A landscape with many valleys, sampled at points; each row gives a point and its height.
A ball rolls from a point to the lowest of its 2 nearest points, and stops where none of them is lower. Distance is the straight distance between rows; heights are no part of it.
K_562 (h 576): [124 105  98 116 131 116 100 149  82 138 117 127 182 137 146 146 112 140
 143 113 121 174 131 117 134  93 145 131 110 145 122 160 129 101]
K_795 (h 666): [130 153 125  81 147 126 141 120  97 128 181 102 107 153 143 141  76 118
 132  96 155 123  92 126 144 110 100 116 146 107 128  97 148 101]
K_140 (h 329): [145 147 102 125 130 151 177  91 215 129 140 163 129  92 143 128  98 139
 120 119 135 147 123 142 158 126  93 118 149 144 159 128 117 138]
K_772 (h 509): [103 119 123 151 107 133 103 152 138 133  71  95 122 192  84 122 219 118
 137 186 108  93 122 147 118 180 138 126  83  89 119 113 117 165]
K_281 (h 554): [ 94 128 147 167 100 139  83 201 130 140  85 144 143 142 131 127 175  96
 138 171 150 128 157 135 136 141 156  84  64 105 113 132 119 184]
K_865 (h 386): [134 141 140 154 126 162 177  82 190 124 129 101  98 126 103 114 154 113
 124 150 132  97 120 120 114 169 125 127 147 143 166 123 111 149]
K_777 (h 619): [137 118 125 100 146 162 105 136  55 143 121 121 139 141 125 152 122 106
  83  93 149 133 138 136 118  76 132 147  88 136  98 131 171 129]
K_105 (h 314): [142 140 101 139 135 155 134  98 207 107 119 141 142  89 146 116 130 163
 145 127 143 156 116 132 146 130 100 126 150 125 160 131  85 140]
K_331 (h 679): [205 146 125  99 146 190 125 125 161  84 120 110  99  99 112 128 153 170
 111 122 125  98 138 121 136 154  83 135 154 107 198  98 108 134]
K_426 (h 398): [ 83 104 141 174  97 127 110 115 152 140  90  96 141 140 124 123 179 108
 130 161 117 114 102 106 114 144 163  86 109 133 139 156 106 143]
K_760 (h 628): [121 112  91 102 110  81 123 156 107 145 155 187 169 133 134 121  84 124
 126 114 132 144 101 140 137  90 139 120 131 125  49 122 154 131]
K_28 (h 403): [102 151 110 127 141 136 135 105 142 126 160 152 107 100 140 117 128 155
 108 127 141 147  55 123 134 111 114 155 158  63  99 115 107 124]
K_185 (h 581): [129 123 150  91 125 164 130 110  73 135 125  75  88 118 107 139 117 134
  84 107 133  95 124 102  99 130 139 155 135 111 147 140 161  89]
K_984 (h 211): [133 114 112 111 150 160  75 133  98 117  91 133 161 124 134 142 152 131
 112 103 159 163 130 122 109  76 136 158  90 106  94 128 117 149]
K_904 (h 429): [140 147  99  79 148 159 144 105 169 102 142 136 139  96 158 152  83 169
 156  96 148 144 143 140 149 117  47 124 148 150 160 113 139 110]
K_186 (h 526): [130 119 131 130 123  95 150 140  80 146 130 129 136 151 104 122 109  98
 113 129 121 111 141 128 118 118 171 152 139 127 111 161 152 102]
K_230 (h 593): [128  91 152 145  96 116 113 153  96 164  94 168 171 125  94 103 119  93
  80 101 117 113 164 142 109  99 159 132  98 170  70 151 179 126]
K_300 (h 583): [137  97  99 112 107 117 170 103 132 130 145 126 142  99 122 131  88 149
 129 103  98 121 115 125 139 113 136 112 162 166 133 152 139  88]
K_37 (h 405): [ 92 152  93  97 139 133  97 133 122 104 157 140 160 103 164 127 103 206
 171 128 140 168 109 140 144 130  71 170 151 110 124 141 110  98]
K_782 (h 288): [137 132 106 143 135 140  96 124 175  98 101 123 154 104 143 112 152 172
 164 142 141 161 121 126 140 138 122 136 138 109 161 138  63 138]
K_167 (h 402): [154 121 114  72 126 169 176 107 129 103 133 121 117  88 143 166  92 139
 122  93 128 116 153 118 134 113  92  99 129 167 165 113 159 113]
K_411 (h 427): [118 144 109 124 136 139 155  89 168 138 163 144 102  88 145 122  98 161
 114 115 128 145  62 124 150 120 103 134 173 115 124 122 116 106]
K_347 (h 495): [145 140 106  86 161 169  88 122 109  88 131 104 126 107 140 134 140 191
 135 109 142 133 111 126 126 117  87 159 142  87 151 117 103 107]
K_923 (h 491): [159 123 156 129 162 162 114 123  72 140 105  75  72 140  96 158 166 116
  77 135 123 124 158 111  94 147 153 164 107 113 163 121 156 125]
K_725 (h 426): [176 152 119 136 153 159 119 118 192  81 127 108 121 138 114 110 172 134
 155 142 137 130 126 133 146 160 100 143 146 120 178  98  66 161]
K_341 (h 617): [109 140  95 108 117  95 106 159 133 141 144 197 160 121 163 125  85 140
 141 127 158 172  98 126 142  91 125 131 130 107  56 118 132 143]
K_79 (h 381): [171 133 125 103 137 165 195 115 147  95 121 146 109  93 154 173 130 116
 108 118 131 123 186 120 125 122 103 112 106 167 184 118 147 146]
K_339 (h 492): [137 136 182 125 123 121 185  97 116 126 136  97  70 121 101 126 107  95
 131 127 107  87 170  97 101 155 139 146 165 166 157 136 147 105]
K_66 (h 558): [143  89 150 145 122  78 133 149  58 146 128 139 135 158  98 132 126  86
 109 110  85 118 181 139 111 108 176 145 103 155  88 158 159 111]
K_580 (h 577): [160 120 113 121 176 156  95 141  57 132 116  85 107 136 138 169 139 143
 108 122 124 175 168 124 131 118 135 152  96 152 164 137 143 102]
K_211 (h 579): [158  86 147 154 135  74 155 144  60 132 153 112 119 154 111 146 130 108
 141 106  66 126 173 127 119 120 171 134 117 165 118 149 129  97]
K_235 (h 601): [129 111 154 111 135 138 124 106  79 149 117 134 136 138 107 135 122  82
  77  95 142 112 132 117  88  80 148 148 103 139  82 133 175 125]
K_323 (h 466): [150 122 167 100 109 128 205  84 137 115 139 114  75  94 114 136  81  99
 117 105 106  88 164 107 117 135 124 114 160 173 140 119 152 110]
K_535 (h 456): [168 166 117 102 157 156 127 107 212  83 132 149 140  97 142 135 105 170
 144 117 155 146 165 148 148 130  41 149 134 131 180 110 110 140]
K_90 (h 635): [169 139 162  97 133 171 154 124  77 117 135  63  66 110 129 152 105 134
  99 107 122 101 166  97 124 148 115 111 119 151 180  98 162  91]
K_705 (h 651): [111 152 120 160 105 100 122 167 157 144 140 137 165 139 148 104 110 126
 157 163 138 167 120 121 173 144 152 116 136 110 149 150  89 134]
K_963 (h 168): [167 133 117 109 133 113 200 127 140 113 197 114 119 134 104 134  60 129
 150  93 102 120 146 148 174 129  93 114 156 153 153 107 134 105]
K_106 (h 553): [123 119  91  68 142 157 123 130  91 115 151 100 145 120 148 154  92 176
 164  95 124 135 126 137 146 124  83 124 146 160 161 134 147  91]
K_304 (h 615): [114 130 134  85 108 156 154 100  96 126 157  96  88  99 126 123  97 156
 101 104 125  91  92 112 119 132 119 137 162 107 144 137 149  80]
K_679 (h 443): [187 157 125 121 168 150 107 109 204  62 119 124 134 110 125 120 142 160
 162 127 151 142 156 145 142 145  69 151 141 128 179  97  70 150]
K_670 (h 702): [ 88 147 149 193  96 100 144 159 155 147 147 106 127 167 130 106 143 100
 151 186 113 121 129 137 166 178 137  85 110 145 161 153 100 131]
K_115 (h 575): [135 101 173  96 130  67 136  89  77 129 151 125 105 156  97 134 101  74
 113  96  93  96 158 100  86  93 147 142 147 150  76 124 166 104]
K_944 (h 516): [161 134 107  76 157 188  98 117 114  93 119  88 120  97 144 151 125 192
 134 103 141 128 143 122 128 122  74 133 132 131 179 118 125 104]
K_97 (h 369): [ 99 154  92  93 141 109 115 132 139 126 182 147 149 126 159 131  70 178
 182 118 140 181  93 144 167 125  70 154 162 122 106 118 114 109]
K_945 (h 618): [149 117 155  84 126 145 148 120  45 122 150  60  79 129 123 161  92 120
 113  90 102 107 160 106 129 128 131 116 116 168 152 114 162  85]
K_146 (h 525): [ 84 141 119 168  80 141 108 175 141 137  90 160 154 118 125  99 179 150
  98 166 126 105 104 148 127 152 164 150 125  56 114 137 116 166]
K_297 (h 311): [109  98 163 190 115 164  87 174 116 169  60 140 128 130  95 122 191  95
 100 137 125 132 171 159 109 144 153 115  47 155 103 127 164 181]
K_252 (h 395): [179 134 117  91 192 156  40 126  84  89  97  80 120 129 128 163 146 188
 132 122 141 158 174 138 125 124  96 167 111 118 160 112 109 119]
K_642 (h 451): [104 117 120 170 108 141  95 148 164 117  91  89 135 141 127 118 190 135
 150 176 123 126 118 126 147 165 134  84 108 118 165 147  78 146]
K_325 (h 652): [127 146 132  67 114 154 150  98 121 121 171  88  78 122 152 136  68 145
 127  76 137 106  95 117 147 135  83  83 146 126 152  86 156  97]
K_914 (h 511): [ 87 157 123 164  93 128 106 134 191 135 131 141 143 129 142  93 152 145
 133 172 131 150  76 134 164 151 144 128 144  68 119 123  59 170]
K_193 (h 616): [ 91 124 168 172  91 114 120 163 141 162  94 170 158 137 116  98 145  73
 122 157 142  99 142 131 104 132 163  97  89 137  85 130 158 171]
K_536 (h 582): [ 96 134  91 124 111 132 121 159  87 132 133 156 159 107 144 117 127 171
 103 132 130 138  96 136 131 109 143 165 134  90 110 163 133 103]
K_911 (h 401): [ 83 114 144 147  79  85  89 144 163 163 110 179 168 115 152 112 127  98
 108 158 137 138  87 106 134 108 172  81 124 102  84 135 125 158]
K_166 (h 171): [158 127 125  56 108 127 201 114 137 103 175 125  96 115 131 167  55 124
 130  73 105 102 158 141 163 124  75  77 129 155 146  79 172 134]
K_452 (h 694): [152 137 133 127 174 116 131 138  66 123 153 121 136 157 156 157 121  95
 144 113 136 160 151 114 126  85 138 132 103 151 120 110 134 112]
K_393 (h 603): [ 92 135 121  75 126 160 116 126  72 125 153 133 109 121 141 129 120 143
  93  91 151 104  79 139 113  98 106 139 125  76 101 121 162 111]
K_897 (h 623): [145 131 125 110 157 161 134  78 160 111 130 105  98 105 133 140 131 134
 126 103 150 133  79  99 119 107 114 126 160 101 132  89 108 126]
K_22 (h 477): [114 112 144 171 126 124 110 154  96 156  88 124 136 151 124 132 171  91
 106 147 126 138 146 126 110 131 177 126  81 128 129 161 138 141]
K_73 (h 613): [109  98 155 160  73 138  95 188 124 169  78 178 185  97 113 101 131 108
  87 117 132 123 148 132 128 110 171 101  92 157  83 146 161 148]
K_954 (h 570): [ 95 146 151 157 108  80 136  99 166 175 132 173 125 145 121  95 111  89
 106 161 142 116  89 125 115 134 160 138 154 101  75 128 141 155]
K_647 (h 682): [138 165 103 135 136 135 140 145 136 133 162 130 139 126 134 106 109 156
 128 144 145 147 106 130 156 140 120 163 157 100 157 142 107 107]
K_98 (h 372): [109  95 140 152 104  54 110 111 156 161 129 160 152 140 142 109 115  83
 120 155 114 140  91  99 128 115 170  83 140 134  93 132 127 128]
K_508 (h 565): [136 159 139 170 150 129 140 144 131 129 137 116 123 170 125 117 162  89
 137 162 156 130 130 120 119 153 145 140 114 109 145 124 106 151]
K_443 (h 305): [112 125 145 179 133 108 104 176 117 134 115 122 137 151 163 133 168 104
 166 162 126 164 147 122 145 143 153  92  84 141 159 150  93 131]
K_85 (h 560): [109  84 145 155  87  65 113 152  96 158 107 138 171 142 116 118 126  97
 110 133  88 123 143 119 131 114 189 109 119 139 114 174 133 111]
K_533 (h 540): [168 129 135  99 153 179 103 127  84 122 109  79  90 125 101 142 159 154
  85 122 129 105 126 110 109 143 132 160 135  78 166 116 138 111]
K_112 (h 404): [170 149 124 117 159 160 116 118 155  97 133 106 114 137 110 115 167 134
 134 132 143 118 100 122 134 140 112 159 160  72 159  90  79 142]
K_234 (h 668): [127 170 104 147 123 118 137 146 177 140 165 142 158 126 146  99  88 151
 150 145 136 176 110 131 180 142 121 143 156 117 149 136  85 120]
K_901 (h 599): [126 112 121  99 147 109 118  98 111 143 142 137 123 133 140 142 106 104
 100 104 150 136  76 103 103  78 134 124 138 123  75 113 156 117]
K_413 (h 409): [168 149 117 144 137 176 163 110 204  97 132 125 112 119 120 118 157 126
 123 142 136 116 139 134 139 159 102 123 137 141 191 114  99 161]
K_764 (h 633): [147 156 123  90 150 168 133  92 163 104 155 105  87 103 146 133 103 162
 127  94 154 131  87 115 143 119  70 119 154  93 150  76 116 115]
K_974 (h 266): [118 110 144 179  96 119 178 117 153 133 114 120 107 128 128 123 149 106
 136 148  93 101 162 134 124 168 151  90 120 194 171 167 128 118]
K_49 (h 358): [160 125 137 139 142 162 180  99 144 111 125 110 103 100 135 150 141 111
 124 120 129 122 151 104 110 129 133 111 126 174 172 120 129 125]
K_988 (h 212): [155 114 127 158 116 121 203 131 151 120 132 151 120 115 139 138 133 110
 141 124  92 120 176 141 140 146 137  99 117 191 178 147 128 121]
K_243 (h 625): [115 154 107 143 112 114  88 194 128 130 110 150 169 125 154 115 124 159
 145 161 156 169 141 129 154 138 147 141 120  85 140 157  96 138]
K_427 (h 602): [116 156 108 127 128 124 120 148 152 133 136 192 136 109 148 113 113 133
 119 132 174 158  90 131 133 102 127 144 134  79  60 105 122 161]
K_822 (h 312): [155 108 125 105 151 103 165  91 120 118 164 117 113 124 140 159  90 108
 142  89 110 136 119 103 128  94 120  90 145 185 119  96 144 100]
K_409 (h 237): [133 120 135 176 141 122 134 144 144 122 120 127 137 129 166 135 154 116
 172 138 117 160 155 117 142 138 136  86 100 174 176 145  96 116]
K_826 (h 475): [110 126 156 146 131 135 136  96 126 140  98 100 112 153  89 125 173  97
 116 150 131  91 121 113  70 149 161 158 123 110 134 137 132 152]
K_222 (h 481): [177 141 113 138 160 160 136 131 178  82 101 142 127 111 148 148 162 147
 146 134 137 145 189 140 131 147  87 120 106 163 203 130 105 149]
K_851 (h 415): [132 125  94  45 119 157 167 101 156 109 140 146 128  94 159 178  74 155
 136  85 130 124 145 141 147 112  56  99 135 151 154 109 169 129]
K_61 (h 144): [176 128 126 104 138 122 211 128 128 100 177 131 117 122 129 163  85 123
 149  84  98 120 178 139 157 117  92 103 128 178 159  97 148 115]
K_397 (h 588): [103 151 131 154 100 109 137 144 167 165 131 206 138 109 132  96 108 117
 101 147 154 128  88 135 127 122 149 132 140  90  52 110 142 165]
K_3 (h 247): [120 128 104 131 138 126 102 122 147 117 117 133 163 109 159 126 123 157
 156 129 152 176 103 110 131 106 127 136 138 110 122 141  91 122]
K_455 (h 428): [190 137 118 123 190 164  83 124 114  87 101  86 110 126 130 155 167 161
 139 127 133 151 168 118 122 133 109 146 121 138 182 108  98 126]
K_836 (h 186): [117 149 139 125 131 142 146 131 115 147 128 154 128 124 110 108 123 111
  94 127 165  94 108 136 100 111 136 164 138  78  90 124 162 136]
K_384 (h 346): [136  73 133 138 111  29 131  91 146 144 149 146 137 141 113 108  98 100
 121 130  83 128 109 107 126 111 162 101 165 150  81 128 130 104]
K_210 (h 533): [108 156 114 172 101 145 133 119 203 137 135 125 142 122 135  88 142 151
 128 164 126 136  91 142 165 165 133 121 150 110 159 140  73 145]
K_895 (h 337): [130 118 130 141 135 164 110 142 108 144  80 132 136 130  94 124 178 117
  87 131 145 110 129 138  94 125 162 165 104  88 113 135 145 155]
K_696 (h 339): [132 111  81 121 127  88 147 111 169 148 163 158 154 112 143 133  63 168
 168 110 101 170  95 136 177 117  96 107 172 157 102 121 119 109]
K_267 (h 555): [129 124 108 125 120 119 139 178  70 153 120 148 150 135 109 116 108 122
  96 124 137 110 145 156 129 117 160 157 120 118  95 161 171 113]
K_758 (h 654): [187 157 146 105 162 174 119 139  88 107 136  66  78 128 129 149 128 152
 103 115 139 113 158 101 128 148 102 118 121 122 195  92 144 102]
K_298 (h 510): [ 88 122 134 160 108 130  64 195 129 128  80 104 133 152 127 135 195 119
 140 185 133 135 140 137 150 159 148  87  76  92 141 144  97 166]
K_765 (h 621): [ 88 136  98  72 139 149 103 148  81 125 156 163 141 120 158 134 109 145
 117  94 159 131  84 151 123  89  97 138 123 106  77 118 162 132]
K_491 (h 646): [ 63 111 189 178  78 132  93 158 143 169  64 139 151 132  86 103 171  97
 120 154 127  78 152 144  90 144 136  87  58 157  90 127 167 185]
K_114 (h 472): [151 146 105 100 155 162 101 113 159  78 132 129 137  85 141 121 131 213
 153 121 138 139 124 140 135 135  61 162 153 103 162 122  87 112]
K_364 (h 274): [149 110 114 150 148 118 150 122 135 118 129 131 153 118 156 145 116 122
 167 115 114 167 148 109 137 106 133  98 122 182 154 136 114 105]
K_118 (h 457): [181 126 111 150 173 153  86 144 149  89  85 106 114 125 131 141 189 162
 146 149 118 157 177 137 126 169 115 122 111 154 197 131  88 140]
K_274 (h 373): [126 146 117 132 138 148 125 113 155 114 135 138 122 119 123 107 162 146
 121 136 137 132  74 127 130 130 127 167 159  54 122 107  84 142]
K_138 (h 569): [123 102  88  80 128 119 139 125  85 129 165 113 153 129 130 144  89 154
 150  95 106 134  98 133 141 107 120 123 153 152 121 145 142  92]
K_311 (h 499): [ 65 126 166 181 100 113 103 173 118 152  96  99 110 175 115 135 200 102
 135 191 118 101 139 140 114 165 130  89  48 115 115 137 134 152]
K_14 (h 177): [131 127 153 177 129 176 124 165 133 153  78 154 147 114  90  98 159 101
 118 128 158 104 150 145  97 133 152 135  92 140  86 104 162 175]
K_697 (h 421): [150 112 126 147 158 159  94 144  97 146  80 101  99 149  87 146 195 120
  79 148 120 134 153 139  97 156 166 165  99 100 150 134 147 151]
K_492 (h 574): [129 132 123  91 138 181 110 131  80 113 125 116 107 115 116 129 158 161
  82 106 136  99  94 128 107 114 118 169 127  49 128 117 139 112]
K_433 (h 449): [123 161 121  66 147 158 104 100 176  86 150 132 143  96 162 150  84 200
 171 101 154 129 154 163 147 146   4 145 145 137 156 106 141 111]
K_610 (h 275): [156 116 110 104 154 161  50 158 101 101  64 139 149 122 119 134 171 153
 122 117 152 161 159 158 126 103 134 179  87  90 103 117 103 163]
K_201 (h 535): [157 122 101  85 154 174 126 134  82 115 129  85 114 111 138 160 106 172
 125 105 125 135 155 122 138 130 101 124 128 163 186 135 153  85]
K_886 (h 515): [145 144 118 109 175 137  98 119 127  93 121 105 161 118 159 155 103 172
 189 119 154 170 178 128 134 121  71 146 123 169 153 124 117  98]
K_534 (h 331): [135 139 109 128 133 137  87 144 152  91 105 142 146 120 130 103 176 168
 145 148 133 147 104 136 138 140 130 171 143  64 132 120  59 149]
K_990 (h 596): [158 105 148 123 146 115 162 128  51 127 155  90  99 140 121 157 115 111
 127 101  92 125 165 116 123 117 151 135 123 175 139 130 143  84]
K_402 (h 254): [120 147 113 107 126  94 160 130 111 146 185 142 124 145 119 113  73 123
 119 123 133 123  89 144 153 115 128 147 168  97  94 129 140 105]
K_721 (h 680): [135 158 120  88 172 129 117 133  79 115 158 109 134 158 158 156  98 115
 147 101 168 147 129 125 136  88 106 127 118 123 118  97 143 117]
K_824 (h 648): [126  79 110  69 123  76 120 115  71 128 179 127 142 154 104 139  91 117
 115  86 103 107 103 138 117  95 133 116 146 140  65 126 162 116]
K_53 (h 640): [132  76 105  97 110  61 121 141  91 134 160 164 170 149  99 113  93 115
 106 103 105 111 122 145 118  90 146 116 135 135  39 125 165 127]
K_827 (h 650): [ 70 126 189 175  91  77 119 140 123 163 107 151 135 169 119 110 157  67
 138 170 116  87 151 130  93 144 153 100  81 143  95 147 154 156]
K_736 (h 620): [105 149 145 171 121 130 134 145 145 140 111 130 132 175 108 108 178  85
 138 177 152 104 126 136 107 157 143 128  91  96 108 117 123 181]
K_276 (h 557): [141 111  92 104 161 159  91 129  78 124 111  94 148 121 142 157 124 168
 132 113 132 171 143 120 129 107 121 147 115 154 159 154 129  94]
K_165 (h 396): [103 112 143 180 127 140  93 170 109 155  70 118 111 163 104 136 209  99
 109 167 120 128 160 154 105 164 161 119  52 119 123 134 150 171]
K_6 (h 527): [120 117 170 152 111  79 168  97 113 133 130 115  97 145 102 117 124  90
 145 131  81  96 171 109 100 147 161 141 163 171 133 161 132 105]
K_683 (h 639): [105 146  99  80 145 165  74 164  83 100 130 158 150 106 151 132 131 180
 130 112 166 143 123 158 121 101  91 169 106  86  89 122 132 142]
K_808 (h 330): [157  77 111 119 138  53 145  89 139 135 165 137 128 135 120 135  85 117
 137 111  96 140 100 107 133  99 137  92 160 170  87 108 133 102]
K_589 (h 442): [140 119 115 106 138 122 162  71 170 143 150 136  83  95 138 142  74 135
 113 100 127 131  72 113 143 113 102 103 171 154 116 109 139 107]
K_798 (h 333): [ 90 148 102  72 142 122 120 115 122 130 197 139 108 128 164 141  70 167
 161  94 127 151  63 150 168 128  58 126 168 118 117 105 137 108]
K_390 (h 556): [ 93 140 110 159  96 124 121 153 125 140 114 155 159 110 144 103 144 152
  99 152 132 128  95 133 131 128 167 153 138  76 117 158 117 130]
K_834 (h 612): [134 119 124 134 146 123 136  83 148 135 130 121 120 120 137 134 125 110
 122 120 145 145  82  92 108 102 143 120 150 132 115 123 120 121]
K_786 (h 431): [ 82 155  93 117 138 127 109 126 127 101 162 166 131  93 160 121 120 191
 135 131 137 174  76 129 142 106  90 165 145  75  96 123  98 120]
K_935 (h 251): [103 143 122 109 121 108 150 133 109 148 161 174 121 121 124 108  92 121
  95 120 145 107  83 143 126 101 126 151 153  91  67 125 165 119]
K_506 (h 669): [179 159 139 114 146 174 157 125 141 109 153  93  92 115 115 124 116 145
 106 121 144 104 133 113 136 153  99 134 151 115 196 110 133 107]
K_575 (h 447): [112 146 119 155 109 116 167  98 175 156 157 142 127 106 134  96  96 144
 111 136 109 134  82 135 154 138 142 137 179 123 126 143 108 108]
K_158 (h 545): [131  91 169 144 106  45 157  71 142 125 144 133 101 139  97 107 117  89
 148 120  57  97 171 100  98 130 152 123 183 177 101 140 127 114]
K_757 (h 425): [110 134 157 143 120 129 157  71 152 142 123 101  98 125 100 113 136 108
 118 145 132  92 106 103  87 150 152 149 164 124 139 141 128 129]
K_525 (h 524): [ 84 100 158 168  85 100  92 181 102 168  83 137 159 138 124 126 154  89
 102 152 112 119 146 132 129 129 185  95  88 131 122 174 145 142]
K_885 (h 597): [122 124 103 131 118 117  89 193  89 144 100 152 179 134 147 133 114 141
 136 132 143 173 155 132 146 106 154 135  96 118 117 162 130 126]
K_704 (h 468): [115 119 116 152  92  72 149 116 155 157 153 151 154 123 132 100  87 133
 127 140  91 139  90 131 161 126 165 114 173 126 110 148 108 108]
K_63 (h 397): [ 93 118 172 185 113  89 120 181 102 153 132 134 121 166 154 130 174  77
 152 168 108 127 145 129 132 148 164  87  74 141 129 150 119 133]
K_582 (h 483): [ 98 114 122 160  91 155  86 185 136 145  51 143 149 124  97 111 201 138
  95 154 123 101 130 160 121 159 167 140  95  80 113 133 134 178]
K_59 (h 304): [116 124  98  58 129 131 147  97 152 129 181 135 100 116 155 160  58 164
 160  72 114 125  86 155 173 129  51  88 163 155 134  92 154 118]
K_219 (h 323): [153 123 130 155 159 162 134 112 127 111 110  94 116 132 129 142 175 117
 132 136 134 136 136 103 109 136 144 128 118 144 168 125 105 129]
K_778 (h 321): [128  97  79  82 133  96 146 101 145 134 186 138 130 123 130 155  64 165
 165  88  94 137  82 148 166 116  77  97 177 163 105 108 143 118]
K_999 (h 660): [112  97 133  54 112 107 129  93  71 130 173  96 102 140 121 144  80 119
 116  75 106  95  93 123 118 108 125 106 153 143  97 125 164  97]
K_466 (h 580): [127  88 132 165 108  81 133 137 114 143 123 126 161 134 131 124 124 109
 144 130  88 140 136 114 140 119 175  90 128 158 142 165 116  99]
K_932 (h 659): [ 67 158 171 168  92  75 146  74 167 163 130 115 108 175 105  94 126  88
 150 178 106  90 129 124 100 167 138 132 147 149 119 157 127 142]
K_162 (h 453): [151 108 136  87 113 112 194  76 155 127 159 131  79  97 114 137  56 116
 115  92 105 102 124 121 142 119 109  96 172 169 115 108 155 110]
K_82 (h 102): [129 138 137 149 125 173 139 162 124 151 108 169 147  93 102  89 125 119
 108 110 168  98 126 141 103 110 139 143 120 125  68 105 173 148]
K_365 (h 176): [175 110 148 133 131 122 210 127 114 108 155 133  99 108 138 159 119 112
 139  95  85 113 185 131 130 132 133 113 122 196 158 119 138 109]
K_971 (h 559): [118  95 171 131 109  39 127  87 115 141 131 150 125 160 100 107 122  69
 126 125  81 100 164 102  81 109 162 142 160 153  80 146 150 117]
K_833 (h 598): [121 113 128 110 103 130 169  93 116 133 140 109 110  96 114 122  96 140
 105 112 109  96 111 115 118 127 145 142 177 147 137 159 143  82]
K_702 (h 341): [145 130 121 140 112 123 203  86 204 142 146 158 117 106 124 118  90 110
 115 127 112 124 130 142 153 136 126 102 155 168 149 136 127 133]
K_896 (h 586): [138 100 149 112 140  90 132  91  91 139 143 126 126 147 121 143 111  79
 100 104 121 127 122  98  91  84 155 127 128 158  88 125 158 104]
K_866 (h 578): [125 109 120 118 106 141 125 172  81 153 120 170 167 116 107 107 103 119
  91  96 137 111 139 157 121  93 147 138 111 155  58 141 182 121]
K_80 (h 642): [157 159 130  73 123 174 158  97 161 103 155 102  84 100 153 141  80 151
 117  85 151 115 121 116 150 129  62  86 136 120 169  73 149 117]
K_652 (h 547): [ 79 130 170 161 117 111 133  91 121 147  92  89  91 170  95 129 179 103
 136 166 109  86 148 115  58 171 149 149 103 153 138 160 141 147]
K_40 (h 246): [143 115 135 170 137 178  91 180 111 148  66 151 140 121 104 120 171 106
 104 128 150 141 172 150 118 122 153 132  66 139  99 117 148 176]
K_150 (h 572): [133 119 126 159 139 148 116 129 134 118  94  83 106 175 100 130 220 113
 140 169 115 111 127 125 105 177 144 129 101 117 151 116  99 156]
K_17 (h 295): [144 113  98 105 152 124 146 102 141 117 144 127 149 113 155 158  86 140
 169  96 122 161 127 113 139  95  97 100 143 185 133 117 134 101]
K_703 (h 359): [122 135 146 145 101 134 197  65 201 133 129 134  95 107 112 115 117 101
 115 141 115  95 135 126 118 156 135 115 160 175 149 143 132 141]
K_678 (h 332): [ 87 116 147 182  86 127 152  95 175 137 109  98 116 138 121 114 161 108
 139 169 104  91 124 123 119 167 141  79 117 170 153 163 116 130]
K_346 (h 497): [162 138 118 135 167 146 122 117 167  88 102 129 155 101 161 147 126 157
 180 118 148 167 186 127 132 123  84 128 113 169 175 126 107 121]
K_967 (h 494): [117 121 133 152  99  72 155 119 122 151 137 136 145 141 112 100 100 105
 125 141 105 107 122 129 130 131 175 136 168 124 110 162 129 107]
K_868 (h 661): [116 161 112  71 163 139  63 148  93  90 142 128 152 128 159 140 108 182
 162 121 184 149 132 152 126 119  71 175 118  87 109 116 116 132]
K_94 (h 387): [149 133 110 122 126 125  56 177 144  89  76 145 143 145 119 105 192 151
 153 166 136 138 136 153 143 160 142 161 118  67 129 119  63 172]
K_595 (h 664): [ 81 156 155 182  93 100 138 141 151 157 127 122 135 176 116 101 147  87
 135 191 137 105 120 134 129 167 150 116 112 110 122 146 120 158]
K_209 (h 614): [ 58 141 184 166  96  72 129 101 124 155 104 123 110 182 109 107 156  85
 150 172 102  81 153 122  74 157 144 131 110 151 114 167 147 147]
K_750 (h 434): [ 62 134 153 159  70 104  96 149 171 159 114 150 153 140 138 113 142  94
 127 186 142 118  90 117 141 134 157  73 112  89  94 128 111 181]
K_108 (h 445): [123 151 115 104 149 130  73 128 138  74 136 134 154  93 147 120 129 223
 170 139 148 161 124 146 129 142  71 189 139  87 126 126  79 111]
K_279 (h 548): [115 149 157 160 134  85 160  96 153 156 152 138 111 162 118 108 113  69
 127 153 142 121 109 114 111 138 153 133 151 124 105 127 130 141]
K_437 (h 267): [141 121 120 130 155 159 106 124  96 127 102 108 136 136 123 144 158 117
 106 121 148 142 126 112 105 104 153 152 109 106 129 133 123 133]
K_510 (h 521): [133 148 150 179 140 108 172 115 156 136 162 124 111 158 137 117 135  76
 152 150 131 139 119 115 130 144 142 114 130 157 144 122 110 129]
K_514 (h 587): [116 131 133 156 113 133 101 175 136 141  95 172 163 128 139 113 142  93
 131 143 164 144 139 120 121 108 164 104  88 114  89 127 127 172]
K_781 (h 478): [ 81 152 128 150  77 130  90 167 176 130 108 142 149 149 131 106 167 121
 140 184 150 123 105 134 156 152 147 106 110  66 105 119  79 195]
K_676 (h 606): [155 124 135 158 173 135 109 161  62 146 117 118 104 151 142 158 163 110
 105 134 121 174 175 137 119 124 160 153  80 140 147 138 145 116]
K_671 (h 476): [122 133 173 188 126  82 164 148 115 145 162 130 111 171 149 123 158  75
 163 150 101 123 142 129 122 154 161 115 106 161 134 137 110 120]
K_342 (h 340): [179 124 118  90 174 134  39 142 101  77  80 116 142 126 118 137 164 180
 145 134 137 153 156 154 124 129 117 190 115  87 130 111  81 139]
K_213 (h 422): [126 110 110 138 119 149  91 153 128 129  67 120 136 152  95 117 214 132
 109 156 115 109 113 149 115 158 162 161 117  74 128 127 111 163]
K_627 (h 610): [120 142 118 143 128 131 109 143 157 126 112 153 151 133 139 113 148 110
 135 145 166 150 102 120 124 115 151 134 121  78  94 117  98 171]
K_588 (h 207): [149 139 128 118 134  94 179 131 102 129 187 110 115 153  98 119  73 113
 136 114 117 110 130 134 153 128 131 141 165 121 129 127 133  94]

For each start below, name the point where the ball stops.
K_824 -> K_409
K_705 -> K_59
K_514 -> K_61
K_683 -> K_984
K_914 -> K_409
K_433 -> K_984
K_886 -> K_984
K_300 -> K_59
K_999 -> K_59
K_535 -> K_984
K_580 -> K_59
